A landscape with many valleys, sampled at points; each row gives a point and its height.
From any point a ball rolls to the lowest of the 2 points nearest to it. It stops when none of these is lower. Distance is the straight distance between rows; heights are no part of it.
j682 (h 1.89): [125 136 146 104 101  76 152 144  98 175 154 116 100 131 111 121 121 161
 142 118 104  94 151 180 154  85 119  94 222 135 172 106 115  86 120 118
  75 150 136 205 123 122 115 200 169 154 139 134  93 162 198 131 144 147
 111 155 134 119 145  78  79  60 127 139 148]
j982 (h 5.01): [142 140 146 107 135 127 182 152 138 116 109 160 114 141 120  78 132 117
 154 126 124 104 169 112 127 160 142 142 124 131 128 152 169 114 100 155
 169 153  87 193 117 130 198 131 103  97 122 126 135 169 105 150 129 123
  98  92  85 138  94 157 149 192 126  88 137]
j209 (h 3.96): [108 101  76 171 104 170 137 170 124 141 109 139 105 143 152 167 171  99
 102 128  97 139  57  50 100 146 113 142  68  97 100 138 134 137 132 144
 167 140 193  84 212 124  74  87 161 196 125 140 175  92 135 146 131 163
 155  98  93 157 130 149 140 130  96 126 149]
j616 (h 5.65): [ 82 120 170 134 190 135 110 152 153  84 136 167 155 131 166 128  86 114
 151  88 151 163 115  80  86 153 129 159  63 121 109  93 115 162 157  98
 155 131 114 112 124 138 156 110  98 109 147  99 146 144  59 110 123 119
 116  98 104 133  95 151 125 167 144 100 113]
j891 (h 1.88): [135 149 160 104 160 136 115 124  90 112  75  94 157 149  97 198 145 177
 211 124 173 122 120 121 140 120  83 118 130 156 152 131 133 117  98 223
 112  83 147 124 142 157 152 133  97 154  75 168 101 116 115 123 104 106
 128 137 110 135  77 137  85 172 171 159 103]
j421 (h 5.54): [104 106 139 165 144 138 155 155 143 118 136 204  96 131 192 120 141  80
  86 113 120 149 104  88 103 159 141 142  55  76  94 113 166 170 173 131
 189 147 147 121 166 105  91 109 120 126 146 104 176 113  83 121 123 156
 151 102  89 148  96 134 168 175 111  98 119]
j632 (h 5.05): [173 174 158  96 208 128 133 166 133  58 135 174 182 149 121 105 144 119
 137 134 166 132 109 116  98 150 179 158  49 122 142  95 174 196  52 137
 126 143 107 164 137 182 160  75  84 130 127 128 111 194 136 113 124 100
 127 114 111 170 101 190 140 172 151  79 146]
j423 (h 4.12): [ 86  91 106 129 132 168 115 106 165 129 103 160 143  90 138 125  83  98
 144  36 140 132 139 131 117 149  80 137 120 115  89 152  46 156 146 140
 196 107 125  54 105  74 167 142  50  79 119 109 134  73  18 155  96 129
 158 111 150 109 104 103 124 173 118 155 141]
j862 (h 5.07): [126 161 181 120 207 140 118 151 155  41 124 143 206 155 152 124 101 123
 164 101 160 150 131 132  81 155 154 145  80 150 139  99  99 182  98 121
 128 118  92 113 111 179 171  80  81 112 138 108 107 174  78 118 103  84
 116 106 132 135  83 178 133 154 163 101 127]
j207 (h 3.51): [117 126 103  97 168  98 176 132 102 113 156 113 112 126  86 129 199 151
 132 150  96 120 116 142 134 141 151 126 116  89 166  80 171 154 102 163
  97 185 147 191 143 141 108 126 147 127 140 158 122 121 170 106 152 122
 150 139 112 142 113 131 147 125 101  77 171]
j341 (h 4.67): [109  84  86 127  92 159  88 108 148 137 115 149 125  85 133 143 124 108
 114  76 127 127 130 123 135 135  85 133 130 110  83 150  58 146 136 140
 169 110 155  43 132  83 146 119  91 113 122 129 154  66  65 165 122 157
 145 113 164 117 130 104 150 145 109 165 130]
j562 (h 1.97): [146 116 120 138 152 164 129 171 145  80  82 175 120 165 183 129 133 122
 116 130 136 143  99  61  75 167 146 159  43 134 102 115 142 161 102 151
 160 126 138 113 169 144 127  52 115 157 108 111 138 149 104 149 100 122
 126  67 108 156 109 185 130 169 137 110 157]
j663 (h 3.79): [154 145 140  83 118 137 120 130 105 124 101  86 160 153 122 164 123 171
 145 119 136 122 149 171 144 135 107  60 167 153 168 123  82 129  89 181
  60  84 114 116 122 164 127 123 145 158 135 140  81 111 158 144 100 110
 108 159 158 124  61 125 115  99 160 161 141]
j249 (h 4.88): [130 137 146 130 119 109 172 128 128 130 117 142 100 125 125  76 143 108
 158 136 131 128 159 118 136 142 134 147 143 136 118 172 186 108 146 133
 171 143  90 174 111 107 181 159 114  86 125 121 159 140 105 129 137 117
 123 103  83 119 114 128 128 183 128  92 117]
j526 (h 5.68): [160 136 136 179 106 134 150  83 152 173 166 157 116 109 158  57  94 103
  93 150 104  91 152 157 158 125 191 121 143 138 121 131 136 112 135  51
 166 162  73 133  83 117 155 158 142  99 154  90 155 189 131 122 112 130
  76 168 121 140 170 140 166 108  99 120 118]
j437 (h 2.96): [125 117  91  91  96  98 129 132 102 151 118  91 117 131 116 187 126 156
 120 113  82  82 158 161 135 127  97 115 149 131 180 107  56 107  94 137
  44 133 172 123 169 143 116 129 168 176 148 140  90 115 174 172 134 153
 120 125 149 107 136 118 135  93  94 148 152]
j200 (h 1.41): [140 153 180 126 132 119  80 138  94 114 160  96 189 132 101 152  54 147
 148 141 168 113 149  99 133  92 113 123 129 146 118 103 146 123 132 114
  95 106 116 127 138 169 159 125 111 147 133 156 131 198 136  56 117 146
  90 169 107 127 160 158 107 104 162 145  60]
j655 (h 4.20): [155 132 111 124  83 105 193 107 124 156 136 133  77 129 128  63 169 123
 120 137  85 100 165 165 160 134 149 129 176 144 144 158 170  91 128 139
 145 167  91 194  95 101 149 165 153 106 147 115 130 138 161 149 142 112
 127 139 107 132 129 114 135 132  99 105 136]
j69 (h 4.34): [134 132 106 173 102 154  92  86 175 150 125 132 112 110 146  96  87 111
  88 143 157 153 143 143 140 115 147 140 172 149  93 180 124  94 172  85
 168  94  86  75  52  79 128 170 103  85 114  91 162 112 105 133 140  98
 132 132 146 115 163  83 108 116 156 145 107]
j805 (h 2.93): [ 94  92  97 121 102 146 132  79 130 156 118 128 120  71  90 117 130 120
 151  58 127 124 137 179 158 131  55 112 162 103 124 178  68 128 143 164
 163 100 133  80 123  71 130 186  74  87 131 136 123  36  71 141 125 121
 183 169 183 113  97  75 122 158 112 142 127]
j211 (h 3.22): [ 95 125 122 114 101  86 147 105 108 164 134 102  92 115 100 121 159 145
 151 129 112 144 136 173 154  98  95 122 200 126 147 153 133  82 160 123
 108 135 128 169 120  80  97 193 152 106 122 133 126  89 158 126 154 112
 155 148 139 118 126  67  88 109 118 121 130]
j228 (h 4.25): [167 165 125  93 175 127 142 148 112  85 132 122 137 142  79 136 184 152
 152 172 148 138  87 115 122 138 156 151  81 116 148 105 190 163  63 178
 117 146 136 179 142 172 134 102 108 140 116 163 112 142 184 107 147 102
 146 131 111 150 119 160 118 138 139  86 159]
j375 (h 6.40): [ 96  97 144 156 130 143  52 163 121 120 159 140 160 138 169 162  77 112
 106 131 165 160  92  61 114 108 103 134  81 125  77  99 116 158 144  72
 116  94 166  48 178 155 113 111 139 149 142 128 166 137  96  94 123 159
 122 134 129 130 149 144 116 105 143 142  79]
j743 (h 3.91): [179 141 123 128 144 137 151 125 147 104 142 147 169 145 134  75 119 102
  96 137 117  94 157 133 123 155 182 109  90 141 136 100 137 150  72 108
 119 152  93 142 120 171 169  93 160 121 156 131 116 182 121 140  87 141
  82 127 139 165 119 180 200 132 115 104 148]
j971 (h 5.82): [ 80 106 158 146 183 140 125 160 148 100 143 192 136 132 180 125 113  86
 103  80 131 152 101  98  96 162 139 148  42  79 106  74 118 185 163  99
 170 145 127 106 148 132 127 104 107 117 156  85 168 128  58 124 122 138
 133  97  98 148  75 151 159 173 126  91 126]
j576 (h 3.55): [ 77 123  99 116 119 103 169  96 119 132 133 116  99 112  97 120 204 129
 152 133 103 154 125 147 129 129 115 138 157 105 138 148 157 114 178 131
 127 142 152 162 137  71  62 145 146  91 117 142 136  68 152 117 159 106
 173 139 143 119 139  77 129 125  98 118 139]
j147 (h 3.59): [ 86 113 138 131 148 161 115 119 163 136  87 134 160 109 145 138  63 118
 180  52 149 140 151 136 108 130  72 128 139 130 103 147  51 142 150 145
 172  92 120  72  89  93 177 153  61  88 113 109 116  88  24 129  89 117
 134 116 129 104  85 114 105 169 142 167 114]
j93 (h 0.77): [114 132 114 129  89 101  74 131 127 151 116  96 127 124 110 189  97 138
 101 146 132 139 128 147 136  85 107 114 188 136 134 128  86  76 169  81
  70 111 149 115 130 128  71 139 160 164  96 110  88 101 166 155 161 147
 128 121 167  94 185  72  95  64 140 185 137]
j277 (h 6.05): [161 177 150 166 152 157 141  96 190 118 155 134 171 122 142  42 113  92
 115 145 138 127 138 175 149 115 208  96 131 169 133 117 147 122 110  54
 176 119  57 137  62 140 150 145 136 106 130  91 108 186 131 117  91 102
  94 171 155 133 155 145 151  85 141 110 124]
j678 (h 3.23): [147 136 132  86 133 122 142 129 119 135 135  95 136 135 118 127 130 163
 126 118 110 118 158 175 146 137 116  79 157 130 171 102  94 139  83 156
  64 126 109 145 121 158 143 142 157 133 158 132  97 122 165 138 123 125
 112 161 159 126  77 120 133  92 133 129 146]
j928 (h 2.94): [ 75  96 135 137 150 139 124 136 124 119  67 125 131 121  89 171 153 140
 221 109 171 155  97  64 114 120  81 165 105 139 102 165 127 109 157 176
 169  97 153 115 160  85 114 113  73 127  70 183 136  85  69 139 133 139
 159  96 118 117 120 125  89 200 158 147 112]
j31 (h 1.39): [122 118  95 140  78 125  43 123 151 138 121 106 129 116 132 185  81 137
  65 151 155 149 124 133 134  81 112 122 173 137 108 133  66  88 158  60
  96 101 140  67 103 127  61 123 140 152  95 105 110  84 144 164 172 133
 128 120 187  98 186  64 111  65 141 200 133]
j954 (h 2.81): [148 132 157 146 128 127 107 130 113 121 192 126 164 137 134  77  75 117
  79 147 115  92 133 113 134 102 164 117  96 128 134  86 155 161 120  63
 100 163 112 128 124 171 151 112 161 131 164 130 146 207 158  79 118 161
  79 166 139 134 161 179 168  89 117 129 117]
j924 (h 4.42): [113 134 163 119 180 139 110 131 137  86 157 106 142 115 113 122 160 146
 140 147 159 168 114 140 135 135 135 126 106 130 122  97 157 155 137 125
 124  99 109 125 105 160 133 126 125 103 127 132 129 112 128  87 141 104
 151 144 151 119 130 133 119 115 169 103 117]
j636 (h 5.04): [112  90  98 124 113 155 108 122 134 130 116 132 106 103 129 148 153 118
 121 111 115 134 121 112 130 151 106 132 106 111  99 137  97 143 140 144
 142 123 150  81 148 107 142 103 137 124 129 133 150  79  99 148 129 147
 142 108 146 116 129 121 155 143 115 139 136]
j61 (h 5.00): [155 116 119 154 126 110 182 124 143 143 162 166  79 122 173  84 160 115
  50 165  74 104 119 143 123 147 196 121  97  89 134  90 179 156 146 121
 129 191 139 178 113 116  84  92 163 145 165 129 113 142 157  98 130 154
 135 130 115 145 145 152 191 103  68 112 133]
j154 (h 3.32): [134 142 152 115 137 143 124 138 121 129 111 106 132 132 119 143 112 138
 170 125 145 120 160 126 134 134 110 121 134 145 124 132 125 121 108 172
 119 116 121 138 119 143 189 132 121 120 120 145 125 137 104 131 110 124
  89 114 111 127  99 143 124 156 155 130 109]
j582 (h 4.15): [162 162 128 113 100 114 170 140 122 147 133 112 106 139 105  77 166 134
 134 157 114 113 138 130 163 119 166 116 180 156 146 152 202  93  99 141
 142 163  90 227  87 123 136 145 159 127 115 138  96 167 188 140 152 107
 125 139 120 132 137 124 104 101 138 107 142]
j303 (h 1.45): [ 77  96  84 116 103 117 124 125  98 163 122 114 120  98  84 184 169 129
 146 114  78 111 116 128 135 125  79 138 142 105 132 134  72 109 135 123
 110 145 195  99 182 104  96 121 152 165 133 168 131  75 130 162 153 166
 136 124 138 113 144 108 149 128  82 134 136]
j270 (h 2.20): [ 83 107  74  94 102  92 135 136  92 168 116 110 124 105  93 204 147 142
 150 101  61  91 134 169 130 126  62 135 157 110 178 120  35  90 109 135
  85 138 212 103 187 110  87 132 154 189 135 162  93  83 153 196 147 172
 147 123 154 105 148  95 143 108  65 146 154]
j35 (h 2.19): [109 118  90 142  80 130  66  91 153 159 132 117 119  89 128 160  71 154
  78 118 139 136 138 174 146  84  95 113 202 120 112 165  49  82 145  79
 121  97 131  74  83  97  96 170 108 114 109  90 123  72 137 146 169 132
 131 148 184 118 150  46 107  90 138 174 108]
j236 (h 4.79): [136 133 106 176 102 128 154  80 159 147 119 188  88 121 184  64 112  75
  90 132 135 142 136 119 110 139 166 166 149 140  92 202 152 116 197  87
 200 121  78 104  87  62 133 157  89  63 134  75 194 151  78 137 124 120
 132 120  92 122 144 102 134 171 110 122 104]
j237 (h 3.30): [ 90 101 127 141 129 137 120 162 127 122  89 146 110 130 122 168 133 119
 179 119 149 148  99  34 110 127  90 162  97 132  86 146 133 109 156 155
 154 119 151 113 167  98 127 105 104 135  89 156 163 113  90 144 128 154
 131  84  89 127 132 133 106 178 142 125 113]
j117 (h 4.53): [183 178 156  96 165 140 107 151 124  70 124 105 179 151 103 137 146 152
 148 160 169 151 116 125 135 127 159 136 102 159 144 126 167 153  62 166
 112 108 102 148 128 184 142  87 107 129 118 154  96 168 158 116 119  90
 139 135 139 133 123 168 107 124 184 115 126]
j105 (h 2.98): [108 120 150 122 146 153 134 111 139 149 110 124 132 112 120 134  87 119
 177  72 142 137 161 171 134 139  73 103 152 119 132 151  75 126 137 161
 151  84 119 101  94 111 189 186  84  94 131 113 123  92  60 117  98 119
 124 135 122 116  70 112 121 169 137 146 113]
j509 (h 0.37): [148 163 183 120 129 129 102 133 100 128 137  80 178 139  97 153  95 161
 160 140 171 131 144 133 155  87 108  92 176 158 135 115 150  99 122 148
 100  85 104 143  99 174 146 149 120 147 124 144  94 161 149  80 120 115
 103 176 121 130 116 126  82  98 186 153  67]
j607 (h 2.41): [144 144 100  73 125  73 135 155  87 141 109  71 136 179 118 189 134 157
 117 119  96  93 136 175 112 115 114  88 166 133 211 102  68 118  92 136
  16 120 166 148 200 164  87 135 162 190 137 142  72 147 197 174 120 148
 137 104 150 117 159 111 108  63 110 156 196]
j440 (h 2.47): [131 133 139 106 123 100 145 131 106 152 167  98 125 122 103 117 131 155
 127 130 104 102 153 152 154 113 131 103 165 120 156  94 140 121 104 122
  80 172 120 190 116 145 134 165 166 132 148 141 113 150 186 111 148 139
 104 162 132 118 132 112 117  87 117 118 139]
j74 (h 2.85): [127 112 135 112 146 144 126 148 115 103 100 128 128 133 125 158 124 130
 148 106 137 126 135  99 111 154 110 142  87 127 117 114 115 145  99 167
 121 136 132 120 159 147 180  96 115 131 125 141 143 141  96 139 109 137
  98  92 104 131 108 167 141 171 142 121 135]
j730 (h 4.70): [103 133 162 129 161 116 139 121 133 110 132 126 114 115 109 103 162 126
 175 143 155 162 124 123 133 139 122 145 125 124 122 145 185 125 160 137
 162 107 108 147 107 117 145 156 106  87 115 135 149 109 114  99 149 103
 154 125 115 113 127 118 111 162 157  92 109]
j836 (h 4.98): [141 112  78 172  80 145 128  96 160 152 143 201  72 103 193  97 112  75
  63 127 113 120 129 101 121 140 145 157 136 113  74 188 129 124 185 109
 200 131 130  76 116  53  96 139 102  84 145  95 189 122  83 152 129 147
 138 122 112 133 141  84 158 157  87 140  99]
j505 (h 5.72): [113 102 121 135  88  86 134 133  89 177 179 134 100 105 111 140 104 131
 112 140  76  71 153 124 159 119 117 149 143 110 130 116 117 107 140  83
  95 188 175 141 134 128 135 158 170 136 170 137 155 142 167 109 153 180
  93 144 106 120 172 119 150 119  76 123 108]
j358 (h 5.31): [137 108 101 145  80 148 113 123 143 155 130 137  92 110 147 121 118 112
 104 143 108 109 144  98 140 142 125 141 131 132  99 148 112 105 154 121
 135 132 138  94 126 101 143 119 157 122 136 116 155 117 122 156 130 149
 106 107 126 121 155 118 156 135 107 141 118]
j790 (h 5.20): [165 135 115 129 133 104 184 124 129 141 169 145 107 130 136  68 162 127
  78 154  79  83 139 139 147 136 198 118 115 110 148  81 184 152 105 115
 118 198 115 205 105 133 118 106 162 134 157 138 105 179 174 116 139 148
 117 148 115 149 148 151 179 105  84 106 153]
j931 (h 1.16): [139 159 170 107 130 128 107 132 103 135 106  86 149 145  95 166 130 169
 185 145 170 131 130 137 154 101  95  94 181 160 148 133 146  90 124 189
 110  70 121 142  99 156 132 162 131 153 101 158  84 113 144 115 120 101
 121 157 122 129  84 116  74 123 186 156  92]
j335 (h 2.50): [108 127 156 118 166 146 114 134 124  98  64 108 134 137  93 169 158 169
 218 123 179 149 101 102 126 134  89 156 106 154 133 153 131 123 120 208
 155  80 141 123 141 126 134 113  78 129  59 172 115  93  90 140 123 104
 165 101 130 110 103 140  85 188 179 150 125]
j566 (h 4.01): [131 152 122 111 114  90 172 133 117 136 143 106  90 138 100 100 182 141
 136 164  98 126 122 129 147 114 155 133 175 132 161 131 197  96 142 135
 118 177 126 223 114 113  94 139 161 126 110 134 104 142 195 121 159 113
 151 127 109 122 168 107  99  90 115 106 156]
j259 (h 3.37): [166 147 151 138 136 130 125 132 126 103 170 145 194 144 122  72  74 105
 100 137 132  84 147  99 127 119 184 111  90 147 122 101 161 151  82  79
 122 162  89 148 130 169 165 105 153 129 147 143 133 234 138 103  92 159
  72 156 126 159 152 199 183 112 124 113 124]
j554 (h 1.92): [103 103 122 123 121 142 144  84 127 166 140 137 122  89  90 121  97 104
 153  57 109 128 159 212 153 151  59  99 154  93 153 151  60 128 133 159
 169 100 123  95 110 100 176 221  62  83 164 108 136  71  62 132 113 113
 153 172 144 114  61  91 132 164 114 125 119]
j762 (h 3.83): [110 142 111 130 132 110 158 119 134 117 128 102  95 141 103 115 204 133
 143 179 126 169 102 121 125 125 151 143 157 124 142 141 202  97 175 140
 138 135 131 186 117  97  50 111 146 112  92 133 110  87 182 119 165  94
 190 118 131 118 168  94 104 100 131 116 143]
j641 (h 3.82): [164 136 127 118 100 146  70 127  96 114  61  66 176 167 130 216 106 155
 165 128 164 110 153 109 121 124 108 108 137 166 115 146 103 119 115 182
  89  70 139  70 148 153 141  75 110 188  91 144  92 129 109 145  79 114
 111 106 124 117 114 157 106 144 171 193 101]
j901 (h 4.69): [127 116  96 153 125 136 160 131 146 135 137 148  77 136 175 121 177 115
  56 157  92 146  86 125  96 150 168 124  87  87 132 104 167 159 151 137
 138 156 181 135 146 112  45  73 170 161 147 125 118  88 161 104 139 140
 170 109 120 144 137 140 168  96  78 129 143]
j558 (h 5.38): [ 98 134 182 124 221 130 116 156 149  33 123 167 179 146 165 136 111 130
 161  83 169 169  95 100  69 150 143 167  34 125 131  81 106 192 122 111
 147 127 117 114 128 167 143  79  76 121 143  99 136 145  69 108 127  89
 139 104 118 139  73 171 111 168 162  90 125]
j372 (h 1.06): [131 129 153 117 176 140 115 168 137  57  72 167 141 158 157 160 125 161
 184 110 167 162  90  59  70 148 129 192  46 151 108 119 122 148  81 157
 149 119 132 120 156 154 140  48  62 147  95 129 132 148 100 139 113  95
 141  82 112 137  98 182  89 182 163 118 140]
j781 (h 5.87): [168 158 139 168 121 137 146  84 172 145 156 141 118 112 164  43 120 115
  77 167 114 117 127 163 157 113 210 108 146 149 122 116 167 116 140  56
 172 146  67 156  62 113 119 120 158 112 126  91 117 173 146 120 120 108
 102 167 152 127 181 133 147  83 119 126 126]
j348 (h 1.64): [139 142 130  73 130  85 120 148 103 126 130  79 146 165 123 154 125 171
 108 129 123 126 132 183 127 101 127  71 167 131 180  87  90 137 106 115
  19 113 129 146 168 166  79 136 160 153 124 121  72 142 194 139 129 139
 137 134 173 113 151 106 104  42 137 162 174]
j406 (h 5.16): [156 173 154  99 176 120 162 167 130  88 127 170 147 140 102 102 142 128
 162 136 149 113 134 110 116 154 161 154  87 121 138 114 187 154  63 161
 149 164 102 201 127 164 183 118  82 106 117 138 124 188 127 130 143 114
 107 109  87 151  91 165 140 187 141  73 138]
j568 (h 1.30): [123 142 136 123  94  84 105 141 108 168 132  94 112 133 109 167  98 141
 124 140 121 113 136 166 143  77 108 112 211 141 150 113 106  67 161  90
  63 129 139 167 138 130  83 165 170 160 103 110  82 144 188 147 148 153
 122 127 153  99 190  75  81  53 135 171 145]
j21 (h 5.97): [101 107 134 139  96 104  87 142  88 163 182 123 132 106 118 157  89 133
 106 146 114 106 122  98 140 104 107 133 117 109 116 105 109 131 143  63
  89 154 181 102 155 154 121 139 166 142 157 133 159 138 156  84 148 187
  96 147 129 122 165 133 144 102  92 134  99]
j511 (h 2.04): [143 140 163 136 109 113  95 137  98 141 176 107 154 122 108 120  60 130
 122 148 134  93 143  91 150  94 128 131 143 143 111 110 150 117 142  82
 106 138 119 145 118 156 162 144 144 139 141 142 149 208 156  76 118 160
  74 165 115 119 174 162 121  94 142 135  82]
j409 (h 4.35): [130 121 121  87 129 122 114 119  90 115 100  66 154 131 104 198 149 167
 151 119 130 123 125 143 129 138  99  96 114 131 152 116  88 146  94 168
  62 103 156  97 162 166 130 103 136 163 120 166 109 106 148 127 109 119
 124 138 141 124  99 149 123 131 139 151 137]
j362 (h 2.44): [108 128 110 100 146  98 111 137 119 128 132  83 131 143 108 171 152 157
 115 148 119 154 103 152 118 100 131 111 150 120 161  87 109 130 143  99
  59 116 157 136 173 144  43 116 170 147 101 125  88 103 172 135 156 128
 162 109 163 116 184 103 105  54 124 148 181]
j771 (h 4.06): [139 137 137 165 102 150 110 103 158 172 114 128 132 123 145  94  60 112
 141 140 144 139 165 132 140 108 130 132 174 166 100 167 116  84 153  91
 156 107  79 103  79 104 183 176 112 101 123 102 150 150  91 131 103 119
  85 129 113 116 145 116 105 134 143 140  93]
j9 (h 3.72): [152 150 163 144 118 157 112 122 143 149 112 103 160 138 133 119  67 127
 160 123 154 124 179 148 132 114 118  96 175 164 117 143 108  95 116 131
 125  93  94 112  91 143 191 153 126 124 127 121 110 154 103 128  86 115
  69 137 124 128 105 137 116 123 161 156  96]
j126 (h 3.97): [156 124 118 140  83 126 174  82 130 164 129 134  85 117 134  54 137 115
 123 123 108 125 157 190 146 123 139 117 197 147 151 190 142  88 133 128
 156 141  74 164  79  86 157 192 132  86 149  96 147 123 134 146 133  93
 129 155 123 123 104 107 119 133 108 112 130]
j311 (h 6.62): [115 101 150 126 148 141  63 135 120  88 141  97 176 134 153 158 113 132
 101 130 167 166 103 115 104 118 129 113  72 127 103 105 107 181 127  82
  92  80 145  36 152 176 113  89 125 141 142 130 145 113 113  88 127 118
 133 137 159 122 139 150 125  95 155 145 102]
j290 (h 5.25): [106  93  98 165  96 158 120 130 152 138 141 206  93 114 191 126 139  72
  71  96 115 141  99  86 122 145 119 141  96  83  67 143 115 160 168 129
 206 132 163  72 155  75  95 119 118 120 145 113 186  88  82 148 124 167
 159 112 117 136 120  98 176 155  90 135 120]
j394 (h 4.80): [161 184 186  98 211 133 116 164 139  40 130 138 203 146 129 127 127 143
 173 120 188 152 117 139 106 144 158 148  78 153 149 110 141 180  60 148
 123 113  96 134 124 184 169  89  73 112 125 136  97 184 115 110 114  80
 137 123 129 144  91 176 116 156 179  96 120]
j766 (h 3.46): [119 113  94 144  84 137 131  69 141 153 101 131 100  95 118  86 111 104
 132  82 146 131 141 163 136 121  86 140 184 126 120 223 111 104 162 151
 175  98 105  93  88  56 143 195  81  69 124 109 146  62  80 136 124  96
 170 142 148 113 109  77 103 171 135 142 122]
j692 (h 2.80): [112 122 123 133  88 115 106  97 124 184 129 105 100  99 118 146 100 150
 127 120 119 133 148 178 155  90  89 109 207 129 124 153  86  72 152 104
 100 113 133 124  97  99 116 187 138 125 119 110 121  90 152 131 151 127
 127 151 152 117 134  63  94  98 128 155 111]
j354 (h 3.74): [143 121 117 134  63 114 153  90 116 167 100 116  78 121 117  73 131 113
 147 116 129 136 146 164 151 103 100 134 207 157 137 229 141  68 153 154
 152 114  96 144  86  71 145 199 128 102 125 115 141  85 126 146 128  96
 142 134 123 107 104  93  88 150 133 139 117]
j951 (h 2.70): [162 116 120 136 158 156 159 147 141  93 108 162 108 159 164 117 169 115
  76 146 117 129  94 110  85 176 165 141  33 103 122 104 167 183  95 158
 157 137 148 126 158 156 119  60 132 165 136 122 131 137 135 125 113 131
 135  80 108 165 102 190 170 166 118 101 161]
j925 (h 4.11): [100 130 139 119 172 131 120 120 136  98 138  98 128 125  98 138 192 161
 149 169 150 184  99 137 134 124 131 132 123 124 129 111 164 133 155 129
 123  96 128 136 113 129  73 117 140 112 104 143 109  72 150 104 168  93
 180 142 162 113 147 111 105 103 161 109 140]
j675 (h 2.97): [108 137 112  95 162 104 153 124 122 120 143  98 114 140 113 132 191 160
 125 150 104 151 109 159 130 127 142 114 139 110 170  77 140 143 128 137
  77 145 144 173 150 125  66 112 166 125 108 133  93 102 178 120 152 118
 172 122 145 131 152 106 119  77 112 114 180]
j760 (h 6.20): [ 99  99 124 165  99 131  61 161 103 151 183 129 146 135 154 162  97 113
  83 156 130 132  76  68 123 100 107 134  85 104 104 105 130 148 144  63
 105 132 199  73 183 159  72 114 184 170 147 130 168 129 148  92 147 180
 126 146 131 131 164 143 134  89 103 136 105]
j326 (h 3.93): [142 144 127  78 175 116 158 144  96 101 141 109 140 132  78 142 179 159
 145 146 119 124 117 142 142 147 138 117 105 109 167  92 157 163  68 189
  94 161 130 180 139 168 150 135 123 127 132 168 121 131 169 118 138 112
 134 147 127 136  80 145 132 142 132  80 163]
j473 (h 4.37): [113  96  82 158 109 153 143 135 140 144 127 144  93 131 175 146 174 103
  56 135  92 144  75 101 102 152 135 130  87  90 112 125 128 158 146 136
 165 145 197  85 177 107  50  79 174 181 139 133 150  66 138 137 140 154
 171 110 121 146 135 132 167 112  79 141 145]
j497 (h 3.43): [171 119 114 139 149 145 173 137 148 104 118 185 121 154 160  87 134 100
  73 138  98  98 139 126 103 180 173 127  55 117 126  93 144 159  96 138
 150 153 117 140 139 157 147  68 148 137 158 124 123 162 104 145  97 150
  98  90 110 177 104 192 207 171  96  95 146]
j503 (h 5.42): [175 132 128 151 113 111 185 106 138 160 165 156 118 117 135  53 129 113
  94 147  86  73 161 152 159 135 197 113 129 129 133 110 166 125 107  91
 146 186  85 185  93 134 157 139 162 117 161 124 129 190 144 134 123 141
  84 161 116 150 149 151 186 122  93 107 136]
j102 (h 4.58): [130 137 104 185 132 151 125  61 177 140 123 150 120 109 159  72 108  88
  89 124 145 149 138 167 116 123 163 149 165 145 110 202 134 114 179  86
 199 100  72  88  47  68 137 185  78  59 128  65 177 128  90 121 128  89
 145 140 127 114 149  92 110 139 131 120 113]
j992 (h 5.53): [139 111 101 140  76 107 153 124 118 170 147 137  72 119 131 119 138 118
 102 148  66  80 150 113 147 131 137 148 147 127 125 138 138  92 143 116
 108 185 147 148 129 109 126 124 175 135 157 129 137 138 166 143 147 154
 109 119 107 128 177 116 154 115  78 125 124]
j974 (h 3.41): [162 131 117 118 113 145  87 144 113 102  87  89 150 153 127 176 121 133
 135 153 149 125 126  82 111 137 130 136 106 156 110 138 120 130 109 155
  98 107 134 100 158 160 149  71 137 163 116 149 121 147 129 142  97 121
 102  98 129 129 144 174 123 130 155 151 126]
j144 (h 3.61): [ 93 103  98 168 105 152 130 170 125 140 105 152 109 133 130 172 155  94
 150 128 116 147  70  24 105 133  96 153  91 113  80 149 137 108 155 146
 171 126 180 100 205 107  94 105 129 170 106 155 181 112 119 149 129 168
 139  95  79 143 142 130 127 153 116 121 125]

Call two points neighbours if one is among the 2 nearest of the other. Go from one point of each pair to the other, from neighbour to neighbour, staying as low as possible. Name the highest point that can't be avoided.
j394, j554 | j636
j93, j74 | j409
j509, j372 | j743
j348, j303 | j437
j93, j554 | j655

Two balls start at each pair of points below. Name the first point that both come to, or write none.
j503, j259 | j509
j982, j582 | j762
j126, j566 | none
j992, j655 | j554
